Points, in no order, along strands that fork, close into loops and pass close to each other.
Points whose rows are less than 97 apart are linked; no others are. Some points are linked to none.
K_689: [  0 -32 -58 -31 -36  50  85   9   1  -6 -43   8  -5  15  28 -23 -18  28
 -15 -11  14 -13 -25]
K_472: [ 24  40  33  18 -12   9 -86   6 -10  43  37  57 -45  41  33  19  -6  -1
 -16 -14  31 -18  -6]
K_815: [-26  25 -51  26 -10 -38 -68  18   4   8 -26 -33  -9  24  18  -3   0 -17
  70 -46 -32  15  13]
K_465: [-27 -13 -32 -12 -50  22  12  21 -23   5   5  28 -49  38  19  -1  -3   4
 -21   6 -25  15 -40]
K_13: [  1 -17 -36  25  68 -17 -50  19 -19  13  32  21 -39  55 -85   7   1  22
  20 -24 -32  28  -4]
K_542: [-71 -59 -76  14  23 -10  36   3   5 -49 -39 -45  -4  30 -11  13  29 -12
   3  18 -13  14 -31]
K_141: [ 47   4 -24 -34 -18  58  41  -9  11  14 -14  24   9   7  12 -52 -21  29
   4 -47  -2 -32  -5]
K_396: [ -9  42  45   9  -5 -16 -63  -1 -16  19  44   4   1 -24   2  44   9 -12
   0  20  22 -11   4]
K_975: [ 30  12  21 -22 -47  57  43 -23  -8  24  12  40   1 -23  41  -3 -15 -27
  -2  20  34 -69  -7]
K_38: [ 59  27  -3 -30  -6  23 -15 -18   9   6 -28  44  25   8  -7 -49 -15  -9
  30 -74 -42 -34  22]
K_881: [-24 -39  13  33  69 -20  52  -8   2 -32  11  -9   5  -4 -55  -2  11  -3
  -3  32 -15  14  20]
K_708: [ -3 -36  43 -20 -17  -4  48 -17  -9  28  35  27 -28 -35  43  32  -3  19
 -56  50  30 -14 -16]
K_114: [-44 -19 -59  15 -18 -18  -2  16  23 -11 -43 -74   1  11   4  20   6 -17
  20 -17 -18  30 -18]
K_806: [-32  52  73 -20 -26 -18  -4  -3  -5 -20  56  16  32 -41  11  54  -9 -29
 -25  35  54 -30 -29]
K_506: [ 13 -15  49  34  39 -24  66 -11  36   6  30  -6  13 -25 -36  -4  -7  27
 -33   6   1   5  44]
K_685: [-44 -21 -31  27 -11 -40 -56  35 -56  11  -9 -61 -25   6  20  52  21 -10
  51  30  24  24   6]
K_239: [-27  -5 -92  -3   5   7 -18 -19 -11 -58 -35  36  -9  26  -4 -22   2 -12
  70 -30 -43 -37 -11]
K_464: [ 23  10  20 -56 -56   3 -53   5  -5  45  -2  26 -24  17  66 -12   2   9
 -45 -30  -7  22 -21]
K_428: [  7   1 -62   8  31  27  15 -30 -18 -23   5  27 -20  31 -62   6 -14  -9
  86 -14 -17 -14 -22]
K_781: [  5  11  84  12  52 -38  39 -17   6  21  66   4  17 -19 -39   8  -9  18
 -45  10  10 -20  17]
K_16: [ 55  18 -33 -45   0  28   2   3  -4   7 -21  31  22  27 -14 -64 -27  30
  -2 -61 -38 -18   8]
K_530: [-29 -35 -27  36  -4  15  -4  53 -57  -5   8 -51 -41  10 -29  64  10  -9
  50  50  53   5 -22]
K_146: [-19   4  29   4 -10 -40 -63 -23 -53 -36  37  59 -27 -46  22  59  16  12
  23  54  -3  -3   2]
K_595: [ 13 -25  18 -16  -5  24  82  10 -13  36  47  34 -44  28  -7  15  -8   5
 -47   5  18  -6 -16]
K_760: [ 36  14   7 -19 -22 -12  -7 -13  23   3 -38 -34  44 -44  52 -41  -2  -8
   2 -26  16  30  41]
K_483: [ -6  34  36  16 -27 -43 -77   1   9  -2 -19 -15   6 -46  41  -8  20 -19
  27 -13  -7   5  23]
K_192: [ -8  -3 -15  16   1  -7 -19 -22 -29 -52  10  52 -13 -19 -14  35  -1 -19
  41  39 -25 -19   5]
K_179: [-38 -30 -75   9   9   7   8  12 -23 -13 -10 -17 -37  62 -36   4  -1  21
  -9 -23 -53  -3 -36]
K_788: [ -8   6 -68  -2 -14  12 -47  25 -45  17   1  29 -51  60  -7   8 -15  18
  26 -26 -26  -4 -24]
K_535: [-35 -15 -26   8 -19 -25 -52  32 -42  16  17  26 -67  25  35  26  22  18
  -3  27 -21  57 -21]
K_4: [ 19   2  55 -11  25 -20   4 -30  -6  -5  40  54  19 -44  -1  10 -13  13
 -21  24 -19 -57  24]
K_794: [-41 -29 -61  16  21 -33 -19  17  -1 -24 -17 -40   2  49 -31 -18  11   6
  -6 -25 -54  20 -28]
K_433: [ 44  13 -15 -44 -27  19 -36   0 -21  21 -42  36   7  43  20 -60 -22  33
 -24 -58 -56 -15  -7]
K_297: [ 41  17  11 -13  -7  37  28  21  29  57  -1 -28  25  11  -8 -49 -19  -8
 -16 -49   4  -3  15]
K_587: [-44 -45 -56  17  -2   5   0  13 -41 -42   0  12 -49  21 -11  41   5  -9
  31  29 -17  10 -25]
K_407: [ 74  17  10 -16   7  18  23   5  36  41   1   5  22 -14   2 -42 -30  39
 -34 -41  22  11  20]
K_440: [-12  13 -31  25  -5  20   8  28   9  17  12 -72  -9  35 -29  23  -5 -51
  39  -3  24  -7  -6]
K_384: [-37 -45 -16  33  33  -8  76   0  17 -30 -10 -29   6 -15 -26 -10  18   0
  -9  25   1   4  15]
K_793: [-36  -9  27  33  -6   7 -15  58 -41  -1  24 -38 -35  14 -22  78  11  -5
   5  58  70   8 -24]
K_67: [ 30 -15  46 -15 -14  -7 -10  -5  21  28   4  27   7 -30  46  -5   0  23
 -46   7 -14  -2   8]
K_562: [-36 -50 -26 -22 -32   4  29  22   5  -3 -39 -40  -5  11  34 -14   3  27
 -43  17   6  48 -27]
K_214: [ 44 -16  -8 -23   9   0  14   2   7 -11 -20  72   5   0  18 -50 -19  82
 -62 -12 -23   6  -3]
K_230: [-17  -7 -49   6  -3 -26 -75  25 -44  17  13  51 -30  34   6   7   6  16
  42 -25 -33  17  -9]
K_163: [ 26  -6  22 -37 -66  23  17   1  21  13 -30 -45  28 -49  80   1   0 -10
 -29  15  51  21   5]
K_802: [-19  29  27  14 -49 -41 -72 -26  -1 -13 -34  32   0 -56  68  -4  18 -20
  49   1 -16 -24  22]
K_623: [-33 -10 -29  49  37 -40 -34  41  -8 -25   0 -54  -8  17 -55  32  10 -15
  31  13 -13  48  14]
K_220: [  1   7 -41  30  53  -3 -63  -2 -30  -5   5 -11   3  23 -56   3  -3  -3
 111 -27 -24  -6  31]
K_421: [  5 -11  32  27  52  -3  66  -4  29  33  31 -29  11  15 -52 -26  -1   9
 -15 -10   8  19  24]
K_487: [ 17   6  12 -21 -34  10 -14  46  35  44 -34 -79  21   7  18 -25  -5 -17
 -19 -47   8  49   6]
K_798: [ 20  15  35  11  -4  25  33  27  33  53   7 -63  30  11 -19 -20  -6 -25
 -25 -27  31  -1   6]
K_776: [-22 -21 -39  -7 -25  38  54  10 -10  19  -7  -1 -38  23  11  11   2 -22
 -20  10  -5   7 -30]
K_817: [-25 -22 -35  37  58 -53 -58  36 -10  -3  12 -22 -21  42 -61  11   8   8
  10 -14 -44  55  -3]
K_622: [-14 -22  23 -44 -50   5 -22  -6   4   3 -19 -25 -31 -19  93   2  25   9
 -25   3   2  50 -17]
K_976: [ -9 -53   8  14  25 -12  45 -19  -9 -16  20  48 -18 -10  -3  -2  -2  15
 -31  44 -18  -8  -5]
K_497: [-25 -17 -13   4  -2   8  20  49  10  33   0 -54 -22  37 -15   2  -3  -8
 -38 -12  -9  35 -32]
K_334: [  6  26  11   7  -8  25 -75  24 -43  38  36  38 -30  43  26  28 -10   0
   5   9  60 -21   8]
K_846: [ 33   2  19 -13  -6  29  58   8  11  55  26  28 -28   4  19  -5 -19  32
 -53 -25  31  -2 -13]
K_761: [-33   6  14  35  43 -24 -26  32 -15 -26  27 -57   0   0 -67  48   1 -19
  28  24  17  27   8]
K_987: [-34 -27 -53  -6 -12  -8   1  11  36 -40 -69 -56  33  -2  14 -19  11 -20
   9 -12 -12  19   1]
K_956: [ 23   7  45   0   8  35  89 -44 -23  18  47  31  -5  -3 -30   7  -9  -9
  -2  21  43 -44 -10]
K_140: [-21 -28  18 -16 -47  33  64   1   0   8   9  -1 -16 -43  50  24  -3  -7
 -26  65  33 -12 -17]
K_435: [-27 -12 -84  -7 -34  -5 -13 -10   5 -41 -67  16   2  19  31 -20  19   3
  49 -32 -36 -32 -25]
K_116: [ -7  11 -12  17  25  -5 -38 -15 -43 -39  20  33   1 -19 -31  33  -5  -8
  91  33  -2 -22  28]
K_350: [-39 -34 -70   2  -2 -33 -70  30 -56   5   7  27 -56  31  21  18  19  17
  20   8 -23  36 -17]
K_914: [ 21  38 -15 -23 -51  34 -12  23  17  18 -34 -31   0  10  45  -4   4 -39
  32 -41   8 -27  -9]
K_799: [-28   3  81 -10  39 -52  13 -19  -2 -11  63  14  21 -51 -29  48  -9   5
 -39  38   3 -22   5]
K_728: [-54 -32 -71  21  -2 -11  -8   8   5 -45 -27 -26 -19  21 -12  27  14 -25
  40  13 -25   8 -10]
K_78: [ -8  11   0 -36 -74  15 -22  -1  -2  -3 -45 -23 -21 -27  91  -6  23 -21
   7   0  11  35 -18]
K_136: [ 55  10  44 -19  13   7 -30 -32   6  44  47  85  -5   7   1 -11 -18   8
 -39 -24 -22 -33   6]
K_232: [ 19  -5  -8  -6 -43  30  49  -4  29  -2 -49 -53  36 -45  60 -10 -16  -5
  -6  17  43  24  18]
K_229: [ 17  46  51 -10   3  37  54 -51  -5  14  44  21  26  -4 -37  -2 -14 -24
  16  12  50 -66  -5]
K_695: [ 27  55  35  -7 -33  58  22 -26  -3   9  37  35  10 -11  -4  -4 -22 -38
  25   6  27 -75  -5]
K_431: [ 26  -8 -50 -22 -19  57  86   2  20  -2 -27   5  11   3   6 -41 -21  20
  10 -30  17 -23  -4]
K_161: [-16 -24  47  15  24 -29 -31  10 -41   4  41  20 -44 -11  -6  63   8   5
 -39  54  12  19 -24]
K_164: [ 23  23  14  -6  -7 -10 -49 -56   4 -33  -1  66  27 -36  18 -17  -1 -19
  41 -12 -49 -52  36]
K_48: [ -5 -13  55 -17  30 -45   5 -42 -12  -7  49  52  12 -48  12  35 -13  32
 -42  53 -29 -21   4]
K_663: [-16 -25 -46   1  33   3  27 -13  29 -45 -54   3  41  -8 -10 -35  18  14
  30  -5 -10 -28  24]
K_654: [  2 -18   2  36  62  -2  62  -6  56 -12 -31 -44  47 -10 -57 -47  -1  27
   4 -13   5  14  32]
K_65: [  5  22  -3  31  -7  -9 -45  11 -15   0  21  15 -15   0   5  19   5 -21
  18  -1   3 -12   5]
K_327: [-17 -10 -23  14 -25  29  45  35  14  19  -2 -55 -26  32 -12  27  -8 -38
  -4  -3  14  -2 -36]
K_120: [ -1 -29 -57 -29 -39  25  77  20 -28   8 -31   5 -27  34  10 -24  -9  67
 -50  10 -12  13 -30]
K_700: [-27 -38 -18  13  34 -57 -20  -9  29 -52 -58 -22  36 -23  10 -36  52  12
   9  15 -26  25  24]
K_897: [ 21 -10 -58 -24  21  -8   8 -10  -3 -32 -55  62  30  22   5 -77  14  35
   0 -24 -39 -35  18]
K_168: [ 20  17  45 -25 -32  -4 -36 -43  -7   2  16  58   0 -48  57  23   3  -8
  -8  16  -4 -46   4]
K_281: [ 13  16 -20  25  39  -9 -52  -7 -52 -14   9  12  20   4 -51   9   0   2
 113   8   3 -37  26]
K_642: [ 64  15  12 -21   4  20 -17 -38  24  -7 -17  38  59 -37  14 -62 -19 -11
  22 -47 -20 -33  34]
K_444: [-26 -28   9   3   2 -30 -41  15   3  -2   1  -4 -10  20  17 -25  23  19
 -38   1 -62  57 -12]
K_59: [ 36  10  47 -16 -26  51  53   5  13  46  26  31  -2  -6  37  -5 -25  -6
 -37 -10  38 -37  -5]
K_360: [ 12 -24  -5   4   8  18  27  -8  19 -23 -27  -3  32 -20  -8 -33  -6  -1
  19  -9 -19 -18  29]
K_196: [-20 -23 -82   9  34  35  42 -46 -10 -41 -13   3  -7  50 -72  -5   0  -8
  54 -14 -20 -33 -30]
K_875: [ 31  28  55 -14  39   9   5 -52 -33  -7  57  65  -7 -10 -51  27 -12  -5
   4  21  20 -47 -10]
K_155: [-25  28  48  -5  -2 -52 -63   0 -37 -11  45  27  -5 -56   3  69  13  -7
  -1  40  29  -7  -4]
K_217: [  0  51  46  10 -24  28  22  29  28  34  17 -72  18  19  -6  15 -10 -48
 -22   2  57 -23  -7]
K_890: [ 26  32  30   4  -2   4 -43  42  26  65  18 -29  -3  43 -11 -20   2 -17
 -30 -53  -4  13   1]
K_450: [-20 -11  19   9  -7 -22  13  -5  32 -41 -38 -53  69 -70  18 -23  13   0
   6  23   6  15  41]
K_731: [-12 -32  38  37  60 -48  19   6  46 -27 -10 -35  37 -37 -27 -26  14  34
 -39  33  -7  38  47]
K_475: [-48   2 -24  22 -33 -41 -64  17 -26   5  -5 -31 -24 -19  62  33  24  -8
  56  35   2  30   1]
K_825: [  4 -30 -23 -37  -8   0   1  -5 -17  -5  -6  70  -8   3  20 -33  13  41
 -38  -8 -35   3 -17]
K_94: [ 24   3 -15  14  33  10  46  16  71  -7 -39 -37  47 -20 -22 -46 -20  31
 -26 -32   9  35  33]
K_711: [ 20  17  54 -29 -11  13 -13 -32 -10  28  50  66 -19 -14  51  40 -14 -11
 -37  40   1 -48 -23]
K_721: [ 23  -1   3   3 -22  28  53  19  38  25 -14 -30  23 -32  19  -7 -15  24
 -30  -5  39  23   5]
K_374: [-22 -28 -54   2 -20  29 -15  29 -50   2   9  34 -57  25   1  52  -1 -10
  32  34  10   3 -27]
K_132: [ -4 -17 -16  11  32  25  80 -33   5  11  13 -20   2  33 -59  -9  -7 -24
  28  -8  -2 -11  -9]
K_509: [ 24  -8   5  -5   5  11 -15 -39   4 -27   4  83  11 -19  18 -34  -5  -6
  19 -16 -44 -43  13]
K_982: [  0  -5 -10   3  35 -15   6  39   9  38   3 -33   0  68 -63 -50  -3  16
 -36 -49 -57  25  -6]
K_800: [-46   3   7  22  26   1  56 -17  25 -55 -14 -62  72 -45 -37 -10   8 -18
  34  30   5 -13  36]
K_606: [-49 -13 -11  22  12   2  78 -11   8 -35 -16 -66  25 -20 -26  24  -7 -23
  17  43  16  -4  12]
K_966: [  6   1  50 -14 -26 -18  -5   8  31  27 -29 -83  34 -48  34   0  11  -4
 -45   8  28  53  19]
K_824: [-14  -3 -27   5  33 -32 -21  16  28  10 -12 -43  15  37 -48 -37   5  12
 -11 -42 -63  37   4]
K_278: [ 35  -7  36 -44 -37   4  11  -4  20  34  -5 -21  -1 -45  87   3  -2  28
 -46  17  47  48  -1]
K_325: [  8   3  49 -14 -13  18  26 -21 -17  32  48  38 -24 -12  31  38   1 -14
 -55  40  34 -32 -19]
K_609: [ -1 -21  50  38  46 -33  47 -14  66 -25 -11   5  34 -45 -25  -8   6  58
 -51  24   5  21  32]
K_705: [  6 -14 -51   3   7  19  66  26  58 -22 -58 -53  42  -2   2 -34 -17  23
  -8 -22  31  32  19]
K_401: [-40  20  24   3  20 -14  23 -28   1 -49  23 -27  53 -54 -41   2  -2 -20
  25  17   2 -23  28]
K_768: [ 28  23  -1   0 -23  40 -14 -25 -38   1  47  87 -46   8   1  30  -6 -16
  38  22  13 -65 -14]
K_596: [ 70   4  -2 -12   2  20  23  -8  34   6 -11  58  17 -11   9 -31 -23  56
 -50 -35   0  21   8]
K_108: [-18 -33 -43  -5  21 -25   3 -14  28 -56 -79  -6  57 -33  16 -41  46 -10
  27  15 -10 -11  33]
K_582: [ 12 -12  48  15  54 -22 -16   1  -7  31  56  31 -41  40 -49  15   2  11
 -47  -7 -21  29  -4]
K_438: [-12 -17  25   7  21 -40 -33  34  16  32  10 -13 -14  17 -26  -7  15   4
 -48 -12 -40  62   0]
K_411: [ -5 -11 -55 -18  -6 -11  20  16  26 -14 -74 -73  41   0  19 -42  -2  23
 -13 -35  11  36  -1]
K_736: [ -6 -14  31   0 -14 -20 -13  31  41  35 -19 -84  12  -6   6 -14   8 -10
 -43  -8   2  52  12]
K_366: [-26 -35  12 -11 -17 -28 -34   2  -9  -2  10   9 -40  17  32   4  36  15
 -35  22 -26  64 -28]
K_62: [-48 -43  20  51  34 -40   9   5  23 -29 -18 -50  29 -15 -12 -18  28   4
 -35  34 -16  44  26]
K_613: [-36 -27 -23  33   7 -28 -48  37 -54 -16   0 -42 -16 -14 -25  65  19  -1
  69  43  31  16   5]
K_68: [ -9 -30  -2  -9  -3 -29 -30 -11  14 -31 -45  -1  23 -23  42 -39  27   6
 -14  -4 -32  28  17]
K_738: [-41  44  53  -3 -51   4 -15  15  -7 -13  25 -12  16 -29  32  65  -1 -32
 -18  44  72 -18 -29]
K_887: [-15  50  80 -18  22 -12 -23  -3 -18 -20  58  37  15 -35  -1  57 -29  -9
 -13  22  71 -31 -22]
K_962: [ 15  33 -29  -7 -36  47  10 -18 -22  -2  18  46 -36   3   7  18  -8 -36
  63  19  18 -54 -13]
K_477: [-11 -31 -21 -45 -34 -17 -21   5  -5 -36 -43 -42  -6 -23  91 -31  29  32
 -21   5   3  59 -10]
K_322: [ 14   6  55  27  54 -50 -55   7  -2  23  59  19 -25   5 -39  33  10  18
 -50   5 -15  15   7]
K_918: [-14  -7 -57  24  25 -12 -49  33 -37  19  13 -17 -38  45 -42  37  -6   0
  57  -6   4  14  -6]
K_892: [ 20  45  47  17  39  33  16 -23  -4  32  34  -2  -8  39 -56   6 -15 -29
   4  -7  30 -18 -11]
K_210: [ 12  43  24  28  41  32   7  -5  -2  37  22 -45   0  65 -75  12  -9 -34
  31  -4  54   2 -25]
K_921: [ -9   7  45  23  53 -66 -53  -9  -1 -36  44  12  19 -33 -66  37  -4  12
  -3  24 -17  20  22]
K_194: [-18   3  30  21   6  -3   2  36   8  33  31 -48 -21  38 -32  23   9 -30
 -44  11  11  38  -5]
K_863: [ 34  22   5 -33 -33 -10 -25  21  13  29 -42 -49  38 -18  50 -37  -7 -11
 -20 -52  15  49  25]
K_539: [  2   0  53  20  60 -68 -63 -16  10  -6  41  23  14 -17 -31  24  10  -2
 -30  14 -56   6  29]
K_935: [ 13  -6 -68 -39 -17   7  25 -10   1 -48 -74  30  39  13  31 -62  -3  33
   3 -24  -3 -13   9]
K_81: [ 10 -42  38 -21  31 -55 -23  -5  31   6   1   7   9 -21  41 -24  17  70
 -71   9 -15  65   5]
K_167: [ 44  36  47 -14  -2 -14 -23 -36  31   2   3  24  65 -47   8 -20 -18   2
   7 -23 -19 -47  50]
K_714: [-38 -14 -18  -5 -27 -47 -47   4   9 -29 -51 -23  -3  -3  47 -16  38   4
  17  -8 -41  44  -5]
K_97: [ -9  -5 -77  11  23  12 -32 -16 -31 -23  -6  29 -20  38 -36  11 -13   7
  82 -24 -34 -36 -13]
K_934: [-33  11  58  19 -12  18  18  34 -32  -6  33 -30 -32  17 -16  74   5 -20
 -40  41  71   4 -33]
K_584: [-44  -7   3   8 -32 -42 -47  13  10 -18 -36 -52 -17 -21  61  12  43  -6
  28  24 -19  56  -1]
K_646: [  0  -7  18  11   2  40  87  -5 -11  15  24  -2 -27  17 -13   9  -2 -21
 -13  12  31 -33 -11]
K_661: [ -2  11 -15  -1 -16  20 -41  33 -49  27  31  29 -56  44  22  55  -5 -10
  16  22  31 -10 -16]
K_503: [ 22  28  34  11   7  14  -1 -15  -6  35  43  25 -28  32 -27  15   1 -27
 -15  -4   6 -18 -19]
K_430: [ 44 -22  40 -13  -8 -12  24  -9  47  23  -6  -6  -3 -50  55   7  -8  55
 -66  25  43  42   7]
K_295: [  2  13 -48  -8 -23  31  -8  16 -14  22   3  25 -30  53  -6   2 -12   4
 -10 -31 -30 -22 -35]
K_416: [ 22  26 -11   1   5  23 -12   0 -11  25  30  41 -25  43 -27 -22 -11 -15
   7 -34 -25 -21 -13]
K_647: [  7  21   1  -3 -30  21 -12  16  11  12  -3   3  -2  -7  32   9  10 -36
  10 -11 -11 -17   0]
K_741: [-22  -2 -77  34  31 -36 -63   6 -12 -15 -20 -21   4  17 -12  -2   5 -18
  92 -49 -25   0  21]
K_745: [-42  23  21   0 -54   2  24  12  -3  -9   8 -54   7 -43  21  51  12 -34
  -6  60  57  -5 -21]
K_513: [ -8  13  57 -11 -30 -16  -1 -11  21 -10 -12 -43  51 -72  32   8  10  -2
 -23  14  14  10  32]
K_480: [  1  29 -44   7  -8 -16 -47  13  24   3 -60 -30  15  16  -1 -38   1 -11
  38 -74 -38   5   5]
K_712: [ -3  27  27  17  19  11 -10   0 -35  -5  27   6 -19   8 -62  44  -2   0
  35  21  40 -18 -13]
K_153: [-19  -4  33  25  42  -8  44 -27 -21 -43  27 -12  21 -16 -57  12   7 -10
   3  36   7  -9  20]
K_389: [-23  -2   9   0 -42  25  54  -3   8  -7 -11 -35   8 -36  24  20   8 -41
   6  48  32 -13   4]
K_979: [  5  38 -16  38  24  21   0   7   7  18  11 -67   4  45 -67  20 -12 -28
  57 -10  43  -5  -2]
K_368: [-12 -17 -68  -1  28  32  49 -34 -23 -17  -4  26 -17  69 -66 -35 -15  16
  22 -29 -45 -32 -27]
K_589: [ 12   0  -9  -9  -6 -26   4 -17  39 -43 -73 -33  56 -55  47 -34  10   7
   3   6  36  29  39]
K_110: [ -3 -24  42  28  50 -28  20  22  -1  29  48 -23 -39  33 -57  20   9   0
 -63   9  -1  46 -17]
K_185: [ 40   9   5 -49 -32  14 -38   8 -16  36 -18  23  -5  26  33 -45 -10  38
 -51 -51 -21  19 -10]
K_999: [-19   8  25  19   9 -27 -61  53  10  37  37 -27 -33  32 -11  26  22 -12
 -47   5   6  59  -4]
K_505: [-55 -48 -71  18  32  -6  49   0 -10 -41  -9 -25 -24  55 -40   1   6   1
  -7   7 -16   0 -32]
K_343: [-25  26  34  24  27 -39 -30   7 -14 -43  33 -25  24 -27 -71  34   7 -15
  33  22  15  15  25]
K_675: [ 16 -15 -20 -10  -1  27  -5 -17 -63 -18  30  94 -59   6 -14  38  -8  -6
  33  27  -9 -27 -24]
K_811: [ 14 -10  13   4  55 -38 -47  -9  -1   3  21  57   4  23 -26 -40   7  15
 -21 -32 -64   3  11]
K_627: [  0  32 -35  -6 -36   8 -25  16  23  18 -47 -54   7  18   5 -13 -11 -29
  33 -55 -13   0  -6]
K_772: [ 14  17 -61 -18 -33  53  27 -23  -3  -1  -1  22 -14  14   0 -12 -13 -33
  54 -21 -11 -52 -21]
K_754: [ 16   2   7  16  55  -4  39   9  30  37  23 -35  16  41 -67 -45  -5   9
  -9 -38 -29  25  19]
K_393: [ 34   6  51  -3  29  34  46 -43 -37  16  56  74 -33  22 -38  18 -15  -5
   2  10  26 -53 -12]
K_486: [  0  22  22 -14 -40   2 -67   4 -10  37   5  48 -39  19  67  18   6 -13
 -21  -6  20   1 -21]
K_903: [ 17   8 -38 -20 -18  74  72 -16 -14  13  26  40 -34  44 -13 -12 -13 -14
  25 -20  -1 -50 -31]
K_37: [ -1 -17 -22  16  44  -4  13 -18   1 -19  -1  14   1  32 -52 -27   5 -12
  18 -18 -50   0   6]
K_743: [ 62  24   0 -11 -10  -1  14 -14  54   0 -34 -17  66 -41  30 -41 -34   1
 -16 -26  31  18  43]
K_79: [  7 -19 -49 -16  12  50  66 -23 -19   0  11  52 -22  43 -30 -34 -16   4
  18 -16 -34 -32 -17]
K_326: [ 22  43  63  -3 -34 -31 -69   3  17  34 -21 -42  23 -38  22  -3   8 -27
  -8 -30  -1  16  16]
K_669: [-22 -10  -2  23  -5 -26 -45  -6 -37 -31  10  31 -31  -7   5  40  10   1
  24  31 -15  13   8]
K_905: [-16 -10 -64 -30 -39  36  20   3   0 -25 -34  11   6   8  24 -17  -9  -5
  31 -30 -28 -28 -23]
K_323: [ 72  39  24 -12  -3  31  30  -9  50  28 -11  -5  46 -48  18 -23 -29   7
  -6 -19  33 -21  35]
K_7: [ 42  48  77 -28 -36  -9 -44  -8   7  27 -23 -13  35 -48  63   4   2 -20
 -11  -7  13 -20  17]
K_66: [ 22  25  59 -10   8  -2  -7 -34  11   8  27  17  36 -44  -8  -6  -8 -17
   1  -1 -17 -29  24]
K_26: [ 32  -7   6   2 -24   5  63   7  37   3 -16 -15  -4 -46  39  -4  -9  47
 -61  24  40  72  -3]
K_253: [  5  19 -28 -28 -77  22  -2   4  10 -10 -62 -17   1 -30  75  -8  -3 -32
  40 -15   5  -3 -16]
K_150: [  9  26  35  -8 -27 -36 -69 -44 -17 -22  -5  68   1 -50  48  13  11  -8
  34   8 -44 -42  15]
K_832: [ 44  13  13  -2  -1  33  51 -15  31  -7  -9  11  44 -45 -12 -30 -16   6
  11  -5  21 -33  33]
K_840: [ -3 -21 -55  -5  55  10  48 -34  27 -40 -41  19  39  24 -36 -57  12   6
  36  -7 -34 -47  21]
K_888: [  9  50  54 -21  32 -11 -34 -18 -27 -12  57  56   5 -15 -27  45  -4  -8
   9  25  33 -52 -17]
K_986: [ 29 -17 -33 -32 -40  25  39  10  -8   7 -37  -4 -20  18  32 -37 -16  69
 -67   4   5  33 -13]
K_160: [ 17  -1 -53 -31 -20  14  17  -4  -5 -18 -57  -5  14  37  26 -41 -18  57
 -32 -19  -4  17  -9]
K_995: [-24  38  47  25 -29  39  16  25  -2  25  33 -46 -16  13  14  41 -11 -47
 -31  31  75  -9 -29]
K_69: [ -9 -30 -32 -17  -2  14   2 -14 -14 -24  -4  69  -7  -8  19 -31   5   8
   3  -5 -49 -31   2]

A fork is a point with three links, a tip a point with one. Leave the first point through the second and follow the links. Name the first fork or tip that comes.
K_728, K_587 -> K_16
K_475, K_685 -> K_407
K_817, K_623 -> K_194
K_738, K_745 -> K_150
K_168, K_711 -> K_956

A piece is two or more points that can be reached from each other along the links. Count, over all rows, the pieces, the separate loops (a circle has one, a figure eight two, a Y none), the forks (points with three links) and the tips (points with one).
pieces -> 7
loops -> 11
forks -> 16
tips -> 8

How many points has the smallest loop of links through each point below? Write 0 if it is on no loop.
K_979 -> 10
K_334 -> 28
K_832 -> 20
K_669 -> 5
K_401 -> 6
K_350 -> 14
K_627 -> 12
K_430 -> 6
K_772 -> 10
K_975 -> 8
